Points, in no order, along strands that fork, close into loops and pass close to each other.
Two points are linked if the straight distance between their rows is under 69.7. Some points are linked to none.
(667): [  0  14  15 -18  11  38 -15 -43  48  19 -31 -36  -1  19  38  17  -1  32
 -42  32   9 -19  12 -30  16 -15 -31  32  31 -29 -17  -2 -11   0  16 -26
  10  13  25  37  17   8  18 -35 -10 -19  17  30   4 -16  56]
(78): [  2  -4  -1 -16  21  30 -16 -33  36  24 -13 -28   0  28  19   8   9  32
 -24  37   2  -8 -11   4  14  -4 -24  23  19 -32 -33  -5   5  -1  26   6
  -3   5   2  13  -9   3  18 -30   5 -24  -3  39 -14   6  28]
(820): [-16 -11 -21 -12 -13  30   2   6 -15  -9  42  44  -7   4  43  10   8   0
  22   5   6  13  -5   1 -23  15   2 -12  -5   0  12  35 -33   9  -9 -42
 -18  -8   2  -3  -6  17  33  42  27  29 -11   9  10  39 -21]
(154): [  5  -1   6 -16  16  13  -7 -21  23  17 -15 -29  11  24  -2   8  12   8
 -15  31   4  -9 -15   9  17 -14 -15   4  16 -17 -30 -10  16  -6  25  13
  -8   0  -8  -5  -9   8  11 -31   5 -23  -7  29 -11  -2  15]
(799): [  2  19  21 -18   8  35 -11 -45  43  16 -28 -28   5   4  29  24   0  24
 -38  21  12 -22  23 -34  14  -7 -33  29  24 -15 -14  -1 -15  -8   6 -26
  23  16  21  46  35  20  20 -37  -4 -18  25  18   1 -31  51]
(99): [ 18  11  23  30 -33 -38  21  20  18 -26 -19 -37 -14 -36 -10   1 -11 -15
 -11 -17   6  -7  11  -6  -6 -17  21 -17 -14  22   3  -4  11   7 -28 -21
   2 -18  36  -6  20 -14  -9   1 -30   3   5  -4  15  -9  11]
(841): [  1 -12  -7 -24  35  11   8  -5  13   6   4 -15  13  17 -10 -12  11  19
 -22  30 -17  -5 -28  47  25  -3  -8  -1   8 -24 -33 -14  26  10  44  24
 -17   5 -22 -15 -19  -3  14 -42  14 -16  -7  42 -11  29  -1]
(607): [  8 -12  -8 -11  13   7  12 -12  -1  -1  12  13   9  16  16   5   5  10
  15   7   0  -6   5  10   7   5 -14  12   7  -4  -4   4   1 -18   6   6
 -25  13 -18  -1   3  11  25 -14  18   6  -4  18  -7  13  -9]
(561): [  1 -30 -26 -10  32   8  11  -4 -21   3  34  28  11  29   2 -14  -6  16
  19  -6  -7   4  -1  28   4  14 -14   7  -1  -3   1  -5   9  -8  14  22
 -31  14 -29  -6 -12 -10  16   3  19  18  -3  12  -9  27 -19]
(885): [-11  22   9  -4 -34  -6   2  16  -3 -16 -27   8   9 -22   5  17  -8   0
  -3  -9   5  27  13 -26 -18  -4   8   4 -22  11   7  16 -17   9 -19 -36
  15  -6  33   8  15  22  -7  30  -7   3  13 -19  19 -20  -6]
(512): [  7 -11  15  -8   9  10  15 -18  20  -2  -6 -11   5  17  19   4  11   9
 -14  30   5 -20  -6  -3  10  -3 -22   8  29 -13 -28  -2   5 -12   7 -10
 -23  -1   2  -1  10  11  34 -32  20 -19   0  23  -7   7   9]
(1074): [  0   3  11 -14  17  25 -16 -27  34  17 -16 -20  16  13  13  25   4   9
 -15   8  13 -12  17 -14  21  -9 -23  11   9  -5 -10  -7  -1 -15   8   8
  13  10   2  19   7  16   6 -30   2 -11   4  17  -6 -24  34]
(155): [  1  23   0 -12 -27  -5   8  15   4 -15 -18   7  14 -14  22  13   0  -9
   2  -2   9  17  13 -20 -11  -7  13  -4 -13   3   1  20 -18   2 -13 -35
   2  -9  34   7  12  29   3  19   6   9   4  -9  18  -8  -8]
(574): [-12  -1  -4  57 -23   0  -8  36 -11   3  -8  -8 -18 -48 -44  -1   2  -5
  -7 -23 -16  -6 -21 -21 -27   7  24  -2 -20  26  26 -17  14  -1 -24  22
  38 -18 -23  -3 -21 -26 -57  19 -44  -9   4 -45  -2 -11   3]
(323): [  3   2  13 -10  19   1  30  -2  18 -20  10  22 -10   2  31 -23  14   9
 -10  27 -12 -17 -16  16   7   0 -17  -9  42 -21 -26   4  -6  11   6 -36
 -53 -12   4   4  14  24  40 -26  48  -8   7  21   7  36 -12]
(208): [  3  27   3 -14 -24   3   7   8  16 -12 -19   7  16 -17  35  22   5 -16
  -1   5  15   8  16 -26  -3  -6   7  -5  -9   0 -10  20 -21  -4 -14 -37
   4 -14  32  22  20  38  12   5  21   3   8  -3  14  -5   0]
(359): [ 12 -11  -4  11   8 -17 -13   7  -5  12   0 -14  11  21 -15  -9  -8 -10
   8 -17   1   0   9   9   1  -6  10 -10 -12   9  21   6   3  -2  10  29
   6   3  -7 -12  -6 -12 -13   5 -14   6  -3 -13  -4 -12   3]
(129): [ 13 -17  -2  -1   5 -24  17   7  -9 -20   4 -11  12  17 -21 -13   1 -21
   8  10  -8  -3 -24  28   0 -20  -5 -16   3   4   3 -10  27  11  13  10
 -40  -8  -8 -36  -4  -9  14 -13  -1 -12  -3   9   2   2 -13]
(365): [-23  -8  -7  34   1   2 -22  37 -27  14  13  13  -1   3 -34 -16  -1  -2
  -4 -18 -18  -8   3  -8 -10  20  40  -3  -2  20  38  10   3   5   0  47
  25   3 -17   1 -29 -14 -40  27 -22   8  -6 -31  -7  -2  -6]
(871): [ 17 -15  -6  10   2 -31  -2   9 -12   0   9 -14   2  18 -29 -22  -2 -19
  14  -6  -9   3 -20  30  -9 -12   5 -17  -4   3  14  -3  20  10   7  23
 -26  -4 -11 -34  -2 -15   1  -1 -10  -8  -4  -4  -5  -4 -14]
(803): [  3  -8   9 -12  12  35  -5 -40  37  15 -17 -24 -10  25  38   1   6  36
 -27  39   3 -17  -1  -8  12  -2 -28  30  32 -36 -29   2  -7  -2  22 -15
  -4   9  14  22   3   2  32 -30   5 -22   7  40  -7   9  34]
(419): [-14   5 -10 -24  47  -3 -21 -19  -5  30  -5 -17   3  22 -13  -6  -5  10
   8  11   3   7   0  23  35   1  -3   6   5 -16 -14 -25  14  -4  34  38
  17  24 -28  -6 -19 -18 -31 -18   5  -2 -24  15 -19  -6   6]
(463): [-17   2  -9  -8  -6  16 -18  18 -28  10 -10  37  14   2  17  12 -13  16
   6  -7  -2  27  18 -28 -15  17  -1   7 -12  12  19  25 -29   0 -12 -16
  12   8   5  24  -7  22  -9  49   4  14   0 -19  17 -13   3]
(4): [ 23 -20   1  21 -18 -50   4   3 -14   9   8 -43 -24  -7 -48 -26  -1 -29
  -9 -19 -21 -17 -26  30  12 -17   6 -12   7  -5  -2 -32  21  19  15  17
 -11 -12 -21 -50   0 -44 -27 -42 -25 -17 -17  -3   0   4 -16]
(758): [  3  23  30  22 -44 -11  -7 -22   5  12 -48 -24  -8 -21 -11  26 -18   2
  -1 -22   9  10  37 -45  -6   1  -1  31 -12  22   6  12 -10 -19 -17 -11
  73   2   7  20  16  -8 -33  26 -35   0  19 -25  -8 -46  17]
(529): [  2   2  16  12 -26 -17   3   9  -4  -5 -17  -9   6 -18 -15   6 -13   3
  -9 -24  -7   4  18  -9  -8  -2  14   7 -12  25  21  16  -3   2  -9  -6
  26  -1  14  -1  14  -1 -17  15 -20   8  15 -22   5 -20   2]
(519): [  7   8  -6  59 -24 -12  -5  38  -5   6 -17 -25 -15 -61 -48  -5   7  -8
 -12 -24 -19  -3 -27  -5 -27   7  25  -8 -28  22  23 -22  14  -2 -20  13
  35 -25 -22  -5 -17 -22 -55   2 -41 -17   4 -34   7 -11   2]
(48): [  7   4  15 -14   6   0  20 -14  16  -9   5  10  -3   2  30  -5  13   6
  -3  31   0 -17  -5   2   2   1 -19   5  32 -19 -26   5  -7  -9  -2 -29
 -33  -1   3   9  23  26  41 -26  36 -12   4  17  -3  16  -5]
(900): [ 21   3   4  48 -23 -28  -8  24   5   8 -18 -35 -11 -42 -37 -10  -1 -16
 -11 -30 -13  -4 -13   3 -15   0  17  -8 -28  12  18 -12  10   8 -11  12
  33 -22  -9  -2  -1 -16 -43   2 -37 -13  11 -24  10 -15   8]
(966): [ -3  17  -6  -4  -2  17  12   3  14 -27  33  38  -4  -1  44  -3  16 -20
  15  20   3  -4 -22   2 -13   2  -3 -24   9 -12  -8  19 -17  17  -9 -41
 -42 -28  11   6   9  22  52   9  46   9   8  10  10  36 -17]
(586): [ 13  22  14 -17 -13  -5  13  -6  20  -6 -16  -3  17 -14  26  15   9  -8
  -6   6  11  -6  23 -20   6  -8   4   3   4  -1 -13  12 -14 -15  -9 -23
   4   0  22  24  27  36  14 -18  15   0   9   2   6 -13   7]
(347): [ 11 -16  -6   2  -9 -16   1  16 -19   0  20   3   5  12 -14 -16  -4   4
   6 -13 -10   3   1  16 -17   4  22 -13  -4  15  27  19  -1  -6  -5  10
 -18   8   3 -24   0  -7   5  12  -8  13  -9 -14  -6   5 -20]
(190): [-19  11  -6 -10 -29  20  -8  14  -1 -12  -7  27   9  -8  36  27  -2  -6
   4  -7  14  21  19 -36 -14   5   0  -2  -7   9  10  24 -32   8 -17 -44
   7 -10  25   5   9  28   7  31  10  15   5 -12  23   0  -4]
(794): [ -1 -26 -12  -9  26  20   7 -18   2   4  13  11   7  26  12   4   4  19
   9   9   1  -4  -5  19  14   8 -25  16   7 -13 -17  -6  13  -9  17  22
 -21   9 -23  -5 -14   1  22 -18  22   0  -1  28 -14  20  -3]
(959): [  5   7   6 -16  11  37 -12 -45  44  20 -29 -35  -9  30  43   5   0  38
 -37  41   5 -17  -1 -18  14 -12 -27  36  28 -41 -25   2  -8   2  24 -21
   1  10  25  28   1  -1  24 -32  -8 -19  11  46  -2   3  47]
(348): [-25   8 -10 -17 -23  34  -6   8  -5  -2  11  40  -3  -8  47  27   0  -1
  10 -10  14  17  22 -35 -14  13  -3  -3   8  10  14  29 -40  12 -17 -52
  10  -5  10   8   7  34   9  40   9  27   6  -6  21  12  -9]
(767): [  2 -15 -31 -17  21  11   9  -8 -25   7  32  46   4   8  26 -13   6  17
  35   1 -11  13  -5  25  -8  12  -9  13 -15 -13   0  12  -8  -2   2   0
 -29  15 -21  20 -13  15  25  26  36  21  -6  14  -4  36 -13]
(877): [  3 -25  -9 -10  18  -8  33  20  -2 -34  22  13  13  14   6 -17   4  -4
   4  12 -15 -13 -20  31   6 -10  -3 -16  21   1   4  -7  14   8   5  -6
 -71  -7   0 -32  -4   4  28 -21  24   3 -10  15  14  31 -23]
(191): [ -3 -29 -23  -7  35  10   5  -6 -10   3  22  15  11  32  -1  -3  -4  10
  16   4   1   5  -6  26  10   8 -20   7  -1  -5  -8 -12  15  -6  22  31
 -27   6 -27 -12 -18 -12  10  -4  16   7  -3  20 -11  21 -11]
(1095): [  7   6  -7 -15  -1   0  14  -5  -2  -9  15  23   8   2  26   1  10   1
  22  13  -3   0  -4  12  -6   1  -5   2   2 -10  -4  14 -10 -11  -3 -19
 -30   7  -6   6  10  27  32  -4  30   8  -4  14   1  16 -16]
(271): [-23  -9 -23 -11  60  15 -29 -17 -12  31  13   9  15  26  -2  -6 -11   9
  22  -3  19  11  13  12  34  22  -4  19  -1 -28 -11 -21   3 -13  33  57
  26  30 -11  28 -25 -26 -26  10  10  13 -18   8 -11  -1  18]
(791): [ 17   1   9  -7 -11 -16  14   0   7  -7  -4  -9  15   2   8   8   0 -12
   3  -7   9  -6  14  -3   5 -14   7  -3   2   9   6   7   1 -14  -6  -3
 -10   5  12  -9  15   8  10 -13  -3   8   1  -1   1 -10   1]
(1017): [ 24 -13  -1  19 -18 -44   3  14  -6  -9   8 -27  -8  -7 -33 -28   5 -23
  10 -11 -12  -2 -28  29 -20 -18  20 -22  -6   7  16  -5  24  14 -11  16
 -26 -12   4 -35   3 -20  -1   1 -22 -14  -3 -11  -1  -2 -11]
(848): [ -4 -23  -5 -10  22  11  24  -9   6  -9  21  30   1   4  23  -9  12  20
  14  13 -15 -10  -8  26  10   6 -17  14  22 -18 -15   3   3   4   8  -7
 -44   4 -15   5   1  24  36 -18  43  -1   2  29   2  36 -14]
(749): [ 11  -8 -18 -14   3  -3   3  10 -28   4  24  20   8  15  -2 -13  -2  16
  17  -6 -11  10   4  17 -17  12  11  -5  -8   7  18  23  -9 -12   1   2
 -23  16  -8  -7  -2   4  10  21   6  19 -12  -4  -3  11 -25]
(261): [ -6 -23 -17 -14  35  25  -7 -23  10  15   7   4   6  26  10   4   6  23
   0  20   3   1 -11  23  18   8 -26  21   5 -26 -30 -11  15  -2  27  35
  -9   7 -20   1 -25  -5   9 -19  20  -8  -1  34 -20  22   5]
(450): [  6  24  24 -11 -12  21 -16 -41  27  10 -28 -22  21  -5   4  43  -4  -3
 -28   7  16 -16  32 -29  17  -8 -23  22  -8  11  -7   7  -8 -24  -2  -3
  57   8   9  34  27   8   4 -23  -5 -13  22   7  -9 -44  42]
(886): [ -3   3  -9  19  24 -22 -29  14 -12  31   0  -9   2  18 -33 -23 -10 -19
   7 -15  -8  -1   4  13   9  12  20  -8 -13  -5  22  -8  -1   5  21  46
  28   7 -20   4 -17 -17 -38   5 -10   1 -10 -19  -2 -15   3]
(324): [-19   1  -1  56 -28  10  -3  34 -18   0  -2   1 -25 -57 -48   7   3   0
   0 -20 -10  -6 -19 -32 -29   5  24   2 -14  30  27 -22  12 -12 -34  14
  43  -5 -27  -1 -18 -29 -56  27 -51 -10  -1 -54 -10 -15   3]
(747): [ 29   9  16  14 -16 -58  36  19   6 -57  -5 -26 -27 -20 -26 -28  -1 -29
 -12   5  -6 -12 -32  21 -17 -27   9 -46  -2  13 -12 -26  37  22 -36 -25
 -53 -29  29 -38   9 -24   9 -13 -12 -12  -5   3  11  13  -8]
(554): [ 13 -16   0  15 -22 -27  -2  21 -12  -7  17 -12  -3  -2 -24 -18   1  -5
   4 -14  -8   0 -10  17 -22  -4  29 -16  -7  18  25  14   8   2 -14  10
 -19  -4  13 -32   2 -15   2  10 -18   6  -8 -20  -6   3 -14]
(611): [ 16  18  17 -18  -4 -17  36   4  17 -37   5  12  -6  -1  14 -12   8 -19
 -19  22   3 -16 -16  -1  -4 -11  -6 -20  26  -2 -24  -4   2   0 -17 -39
 -47 -16  18 -11  24  12  30 -32  35  -6   5   3   4  24 -21]
(517): [ -4  17  25  32 -37 -10 -11 -10  -3  18 -35 -14 -12 -21 -21  17 -19   6
  -2 -27   1   7  24 -44 -15   6   4  30  -6  22  11  10  -7 -17 -20  -1
  70   2  -1  20  11 -13 -42  33 -37   0  17 -37 -12 -42  11]
(398): [-19  15  -9 -19  49  20 -37 -28  12  30 -12  -6  13  18   2  16 -12  14
  -1   7   9   3  15   2  35  -1 -18  15  -6 -16  -7 -24   6 -11  23  38
  34  22 -11  25 -16  -6 -25 -15   4  -3  -8  12 -11 -20  34]
(657): [ -9  -9 -15 -16  40  24 -21 -27  12  24   1  -2   4  27  11  11   3  20
   4  12  13   4   3  12  22   4 -22  16   4 -23 -23 -16  10 -13  22  36
   5  13 -16   7 -22  -3  -4 -18  13   0  -9  25 -20   4  12]
(204): [ -7   6 -14 -12  24  30  -8 -16 -24  21  -2  25  22  10  14   3 -11  23
   9 -11   2  10  40 -12  19  26  -6  21 -10  -3   7  10 -12 -19  20  22
  44  19 -20  53 -10  10  -8  20   7  23   6   3   4 -12  11]
(292): [ -8   4 -10 -16 -37  21   8  22  -5 -26  15  19 -11  -3  34   9  10 -15
   7   2  19  16  -3 -22 -29   3  18 -23  -5   4   7  21 -30  16 -16 -45
 -17 -21  33 -15   3  15  27  34   2  13  -3 -10  16  18 -30]
(457): [-13   8 -15  -8  15  34 -15 -13 -31  19 -13  36  25   8  24  13 -13  24
  17  -1   0  20  36 -28   6  28 -17  29 -16   1   3  17 -16 -15   8   8
  47  13 -17  62 -12  20  -5  43  13  13   6  -4  11 -15  17]
(769): [  7  28  30   4 -39  -2  -7 -35   6   6 -51 -24   7 -18  -2  40 -14  -1
  -7 -12  15   4  45 -43   7  -4  -7  32 -16  22   0  16  -9 -27  -9  -9
  77   2  10  25  16  -3 -26  11 -22  -2  18 -10 -12 -50  24]
(855): [-13 -14  -2 -11 -40  25   4  35 -14 -28  21  24 -26  -8   9  -4  19  -5
   4  -4  20  22 -10 -15 -42  14  21 -34  -7   5  10  18 -31  22 -27 -36
 -18 -17  38 -30  -3  13  27  40 -15   4  -4 -21  11  15 -41]
(563): [ 23   1  15   4 -14 -42  31   5   9 -37  -5 -18  -4  -1  -7  -7   0 -31
  -8  12   7 -11 -18   3  -4 -27   7 -21   6   8 -12 -12  27   2 -24 -12
 -36 -14  26 -27  12 -12  15 -18  -2 -10  -3   4   2   3  -4]
(810): [ 30 -13   3  19 -22 -52  24  10 -13 -15   7 -39 -25 -16 -51 -37   6 -28
  -6 -16 -23 -15 -37  37   0 -22   9 -25  11   2   0 -28  36  24   2   8
 -26 -22 -12 -46   7 -36 -12 -30 -27 -21  -7   5   8   6 -21]
(491): [ 34   4  11  26 -24 -60  27  25  -1 -45   2 -36 -36 -33 -37 -37   5 -23
  -2  -1 -12  -9 -40  30 -23 -19  18 -49  -5  11  -6 -27  36  18 -35 -18
 -46 -31  18 -38  12 -30   5  -6 -28 -18  -9  -3  16   9  -9]
(206): [ 34  -8   4  19 -21 -56  27  20 -12 -33   7 -36 -28 -25 -49 -44   9 -24
  -2  -9 -23 -12 -43  40 -12 -23  16 -36   8   6   2 -27  41  26 -16  -2
 -41 -26   0 -43  11 -29  -4 -18 -27 -23  -4   3  13   8 -21]
(1117): [-18   0 -21 -22  49  29 -32 -33  15  34  -3  -1   9  21  14  12  -3  29
  -1  12  14   4   6   5  32   6 -20  26   5 -30 -21 -20   8  -9  23  44
  22  21  -7  24 -26  -6 -19 -15  14   1 -10  23 -21  -2  25]
(1082): [ 13 -17   5  10  -7 -45  -6  -4 -12  22  -2 -43 -20   1 -39 -17  -5 -25
  -6 -11 -14 -17 -15  26  26 -19   5  -6   6  -5  -6 -31  16  17  25  22
  -2  -2 -21 -47  -6 -46 -33 -44 -17 -15 -25  -4  -6  -2  -7]
(576): [  4 -22 -36 -18  26  11   8  -2 -39  12  41  45   9  16   8 -23  -3  21
  27  -8 -16  11  -2  29 -10  24  -1  11  -9  -4   7   9  -4  -7   6  15
 -28  21 -24  14 -13   0  15  27  22  23  -6   7  -4  32 -24]
(1012): [ 12  -5   2  14   4 -43 -17  -3  -5  29  -5 -37 -16  -9 -39 -18  -6 -22
  -4 -27 -15 -16   0  18  23  -9   8  -4   0  -8   7 -31   3  14  17  27
  20   6 -23 -24  -7 -35 -47 -37 -23  -9 -18 -17   0 -14  -1]
(181): [-31   5   7   0 -35  23 -14  28  -7 -13   5  34 -15 -20   1  16  -3   2
  -8 -21  15  31   8 -40 -32  11   5  -9 -14  16  17  13 -33  20 -37 -36
   9  -2  35  -5  10  21   3  45 -21   5  14 -34  14 -15 -12]
(415): [ -7 -14  -7 -26  36  -3   5  -3   4   9   8 -20  11  15 -21 -15   2  12
 -20  22 -18  -6 -25  53  38  -3   1  -6   4 -11 -27 -18  30  13  51  29
 -12  12 -31 -31 -18 -22  -2 -52  12  -6 -17  38 -16  32  -4]
(321): [ -2 -30 -14  -9  25   7  26   5  -2 -18  25  24   9  13  12  -9   5  13
  14   7 -16  -9 -11  31   9   0 -15   4  17  -4  -4  -2  11   2  12   1
 -56   4 -18 -15  -8  11  27 -18  31   6  -4  24   6  36 -18]
(819): [  8 -19  -3  -5   6 -15  23  11  -6 -28  16   7  14  16  -4  -8  -1 -12
   6  10  -6  -8 -18  24   0 -14  -5 -12  10   6   6  -4  17   1   3   0
 -52  -3  -1 -31   3  -4  27 -17  12  -2  -4   8   4  15 -15]
(458): [-23 -12   7  -2 -34  21  -9  40  -9 -19  10  25 -26 -21  -8   0  20   4
  -1 -16  18  29  -6 -20 -41  10  26 -28 -10   6  13  11 -28  22 -35 -23
 -11  -9  41 -28  -7  23   8  44 -21   5  -2 -31  10  -2 -31]
(631): [ -4   7  -2 -11  35   9 -27 -16   8  22 -14 -12  14  22  -3  13  -6  -1
   3  -1  10   2  15   4  27  -8 -14   2  -9  -3   2 -17   4 -10  21  32
  27  14 -15  11 -11  -5 -16 -15  -3   1  -6   5  -6 -22  23]
(428): [-15   2 -11  -6   6  25 -18  -1 -32  16 -15  39  22   6  28  16 -15  20
  14  -1  -1  22  28 -30   0  21 -13  20 -14   8   9  24 -20 -11  -2  -7
  30   9 -10  47  -9  22  -6  47  12  16   4 -11  16 -14  13]
(1032): [-39  -4 -16  48  -3   9 -19  43 -36   8  17  14  -3  -9 -44  -9   6 -15
   2 -12 -18 -10  -7 -12 -12  19  43   0  -5  10  39  -5   6  13   5  55
  34  10 -27   6 -42 -20 -56  30 -31   1 -13 -38  -5  -3  -2]
(101): [ 25  11  20   9 -21 -52  34  11  11 -50  -2 -20 -20 -11 -11 -13  -5 -30
 -13   8   4 -11 -19   5 -12 -27   9 -34  -3  12 -15 -17  27   8 -37 -24
 -42 -23  34 -31  11 -20  11 -15  -7  -7  -5   2   3  10  -7]
(216): [  7  23  12 -13  14   1  22  -1  25 -27  11  27 -14  -1  38 -21  17 -11
  -6  26  -4  -9 -22   5  -4  -5 -16 -26  33 -21 -29   7 -12  20  -3 -46
 -53 -27  14   6  19  29  43 -17  53  -9  14  11   7  36 -16]
(234): [-22   3   0  -4 -19  12 -20  23 -19   0 -10  35   5  -7   4  15  -9  11
   1 -12   1  31  10 -31 -23  10   0   1 -13  14  21  22 -30   6 -25 -26
  10   2  20   8  -1  22  -9  48  -6   9   7 -29  16 -18  -2]
(861): [  3  25  26 -14  -3  28 -19 -48  40  16 -25 -30  16  -1   9  43  -4   6
 -38  16  17 -18  24 -34  14 -10 -30  27   4   0 -12   1 -11 -18   0 -12
  44  10  18  43  34  10  11 -31  -5 -22  26  12  -7 -43  54]
(651): [-15 -11 -22  -5  48  21 -21 -12 -14  28  19  14  16  30   2  -5 -14  11
  16 -14  15   9  27   5  27  23  -3  15  -2 -15  -1 -12  -4 -19  28  50
  24  24 -14  29 -20 -19 -16  10   5  25 -11   5  -6   1  12]
(29): [-17  12  -9 -17 -30  37   9   5  -3 -16  20  31 -12  -8  53  19  10 -12
  14  -3  19  11  11 -33 -20  10  11 -17  12   8   7  36 -35  15 -18 -57
  -2 -19  19  -3   9  30  26  37  11  23   4  -2  17  24 -28]
(668): [ -4 -10 -25 -11  12  12   9  -1 -14  -5  35  48   5   1  32  -5  11   8
  34   8 -10  10 -13  24 -12   7  -8   0 -15 -13   1  17 -15   7  -2 -17
 -35   2 -11  12  -8  23  34  24  42  18  -7  18   4  39 -13]
(354): [-20   1 -21 -24  58   3 -26 -22 -10  30   4  -3   7  21  -8  -9  -7  15
  16  10  11  10   1  22  36  13  -2  14   3 -26 -15 -26  11 -10  34  51
  21  30 -22  10 -25 -27 -32  -4  10   4 -23  12 -17  -2   9]
(809): [ 10 -10   8  -7  11   3   6 -13  14   1  -8 -17  14  21   1   9   8  -4
  -3  20  10 -10 -10   4  13 -13 -15   0  14  -5 -18  -6  16 -11  12  11
 -19  -1  -8 -12  -1   6  18 -25   5 -14  -4  20  -8  -4   7]
(167): [  1   0  16  52 -33 -15  -7  18   1   5 -23 -24 -15 -39 -32   7 -12  -5
 -11 -24  -9  -1  -2 -17 -21   6   8  11 -21  27  20  -2   5  -1 -20   2
  45 -20  -3   2   4 -22 -39  18 -36  -9  16 -32   0 -20  12]
(1034): [-10   4 -16  -7 -14  25   7   2  -2 -16  39  40  -3   0  48   9  12 -10
  21  11   6   5 -11  -1 -17   9   2 -16  -2  -4   4  29 -26  11  -8 -43
 -27 -18   8   0   1  19  44  26  34  22  -4  12   8  40 -17]
(979): [ -7  -5 -19 -12  36  28 -11 -21  -9  22  10  17  15  22  13   3 -10  20
  12 -14  10   3  36  -3  25  19  -8  18  -3  -7   2  -3  -4 -23  20  37
  30  21 -18  37 -14  -1  -6   5   7  26  -2   7  -5  -1  10]
(224): [ -8  -2  -9 -17  36 -16 -15 -14 -13  26  -1 -20  -4  24 -24 -15  -7  -2
  11   6  -1   5  -4  30  30   1   0  -1   5 -12  -8 -22  14   0  37  34
   8  20 -34 -21 -16 -27 -29 -21   3  -3 -23   8 -16  -4  -6]
(144): [  8   6  -4  12  16 -32 -23   6  -5  29  -6 -20  -6   6 -35 -23  -7 -21
   5 -18 -10  -5   4  16  14  -1  14  -8 -10  -8  16 -15   1  10  19  37
  25   5 -22  -6 -10 -18 -41 -11 -15  -4  -8 -21  -3 -20   0]
(1056): [  8  14  21   1 -31 -20  16   2   8 -15 -25 -12  13 -22  -1  16 -10  -6
  -9 -16   3   2  26 -13   2 -10   9   6 -13  20   6  12  -3  -4 -12 -19
  24  -1  24   7  22   8  -8   2 -11   7  16  -7  11 -22   7]
(927): [  9  26  29  -4 -31   3  -4 -33  14  -1 -39 -22  16 -16   1  41  -9  -7
 -17  -2  15  -7  37 -32  11  -6 -12  24 -18  20  -5  15  -6 -25  -7  -9
  66   3  13  27  24   3  -9  -6 -11  -7  23   0  -9 -42  28]
(518): [-14  -6  -8  27  18  -2 -27  24 -22  25  10   5   6  22 -26 -18 -13  -9
   1 -17 -10  -1  12   0   3  23  28  -4  -8   8  29   8  -1   0  16  49
  28   5 -15  10 -23 -19 -31  21 -10  10  -7 -21  -1  -8   1]
(505): [  6  26   2 -13   6   8  22  10  21 -36  23  34 -10  -1  38 -16  18 -22
   3  19   0  -8 -27   5 -12  -5  -5 -35  20 -13 -17   9 -10  19 -10 -44
 -55 -33  16   2  15  25  46  -6  48  -1  13   6  12  38 -23]
(1033): [ 20  -5  13   2 -15 -32  21  -1   8 -24  -5 -15   4   4  -2   0  -1 -26
  -1   8  10 -11  -8   1   2 -25   4 -13   7   7  -8  -5  17  -7 -13  -6
 -27  -5  20 -22  13  -5  16 -17  -3  -4  -4   5  -1  -3  -2]
(73): [-10 -12  -7 -17  33 -17  -2  -6 -19  15   7 -21  -1  20 -30 -18  -7   0
  -3  11 -12  -3 -17  45  35   3  -1  -3   3  -5 -14 -23  24  11  47  31
  -3  15 -38 -38 -17 -39 -21 -36   9  -4 -23  20 -21  14 -10]
(54): [-17  14  13  53 -36   8  -8  19  -8  16  -9  -1 -32 -52 -37  13  -3   3
   2 -25  -4  -2  -5 -48 -29   7  24  16  -9  27  24 -13   3 -25 -42   7
  56   6 -20  15  -2 -16 -55  33 -54  -2   4 -52 -17 -29   3]
(487): [ 10  -5  -1   1  17  -9 -14  -5   3  15  -9 -13  12  22  -8   1  -6 -12
  10 -11   8   2  13   6  14 -11  -2  -7 -10   2  10  -6   5  -5  17  27
  10   7 -12  -6  -6  -7 -12  -7 -10   4  -2  -3  -6 -17  11]
(149): [-32   0  17   6 -36  31  -7  39  -2 -20  15  34 -35 -34  -9   8  11   3
  -9 -26  23  27   8 -35 -40  12  16 -24 -17  18  15   2 -31  23 -46 -31
   5  -6  39 -15   7  25  11  42 -33   3  18 -38   9 -15 -20]
(87): [ 12  13  17 -11 -16 -12  18  -6  17 -12 -19 -10  18 -11  13  16   1 -12
  -9  -6  10  -9  24 -15  10 -14   7   3   1  10  -2   8  -3 -12 -13 -15
   8   4  22  10  24  19   8 -18   1   4   9   2   5 -16   8]
(619): [ -1   0  -8 -12  11   7  17  -6   1 -11  24  37   4  -2  31  -5  14   6
  25  16  -9   1 -14  20  -2   3 -12   3   8 -21  -9   9  -7   3  -1 -20
 -43   0 -10  11   4  30  39  -1  46   3   1  23   5  31 -15]
(1049): [ -7  12  16   9 -29 -13   1  19  -9  -8 -18   1  -1 -29 -19   3  -7  12
  -8 -20 -10  17  11 -13 -19   1  17   6 -11  22  19  17 -10   8 -19 -18
  21  -2  20   0  13   9 -21  29 -20   7  16 -28  10 -21  -8]
(845): [ -9  16  24  43 -41  -9  -8   8  -2  12 -21 -10 -24 -41 -33  12 -10   9
  -6 -25  -8   7   6 -36 -28  10  11  22  -9  30  18   3   0 -11 -31  -6
  52  -1  -4  10  11 -12 -43  32 -41  -3  16 -40 -11 -32   5]

A tip is a point with one link. Name the tips that can be reached along the links from each point below, in the order of the rows.
(1117): (359), (749)
(415): (841), (1032)
(512): (820)

A piece is all that can be reached along the links. How many separate loops has the piece of each point below (a circle has one, a figure eight two, a Y none), and how many tips (points with one link)?
(1012): loops 1, tips 2
(794): loops 1, tips 2
(769): loops 1, tips 1

How many points has the smallest loop of links through each point below? Write - if it is on no loop.
(519): 7
(668): 9
(586): 8
(398): -
(667): -
(73): -

Name the points in between on the shortest way along the links from the first point to the second, in order.
(855), (463): (458) > (149) > (181) > (234)
(563), (4): (101) > (747) > (491) > (206) > (810)
(224), (841): (73) > (415)
(845), (450): (517) > (758) > (769) > (927)
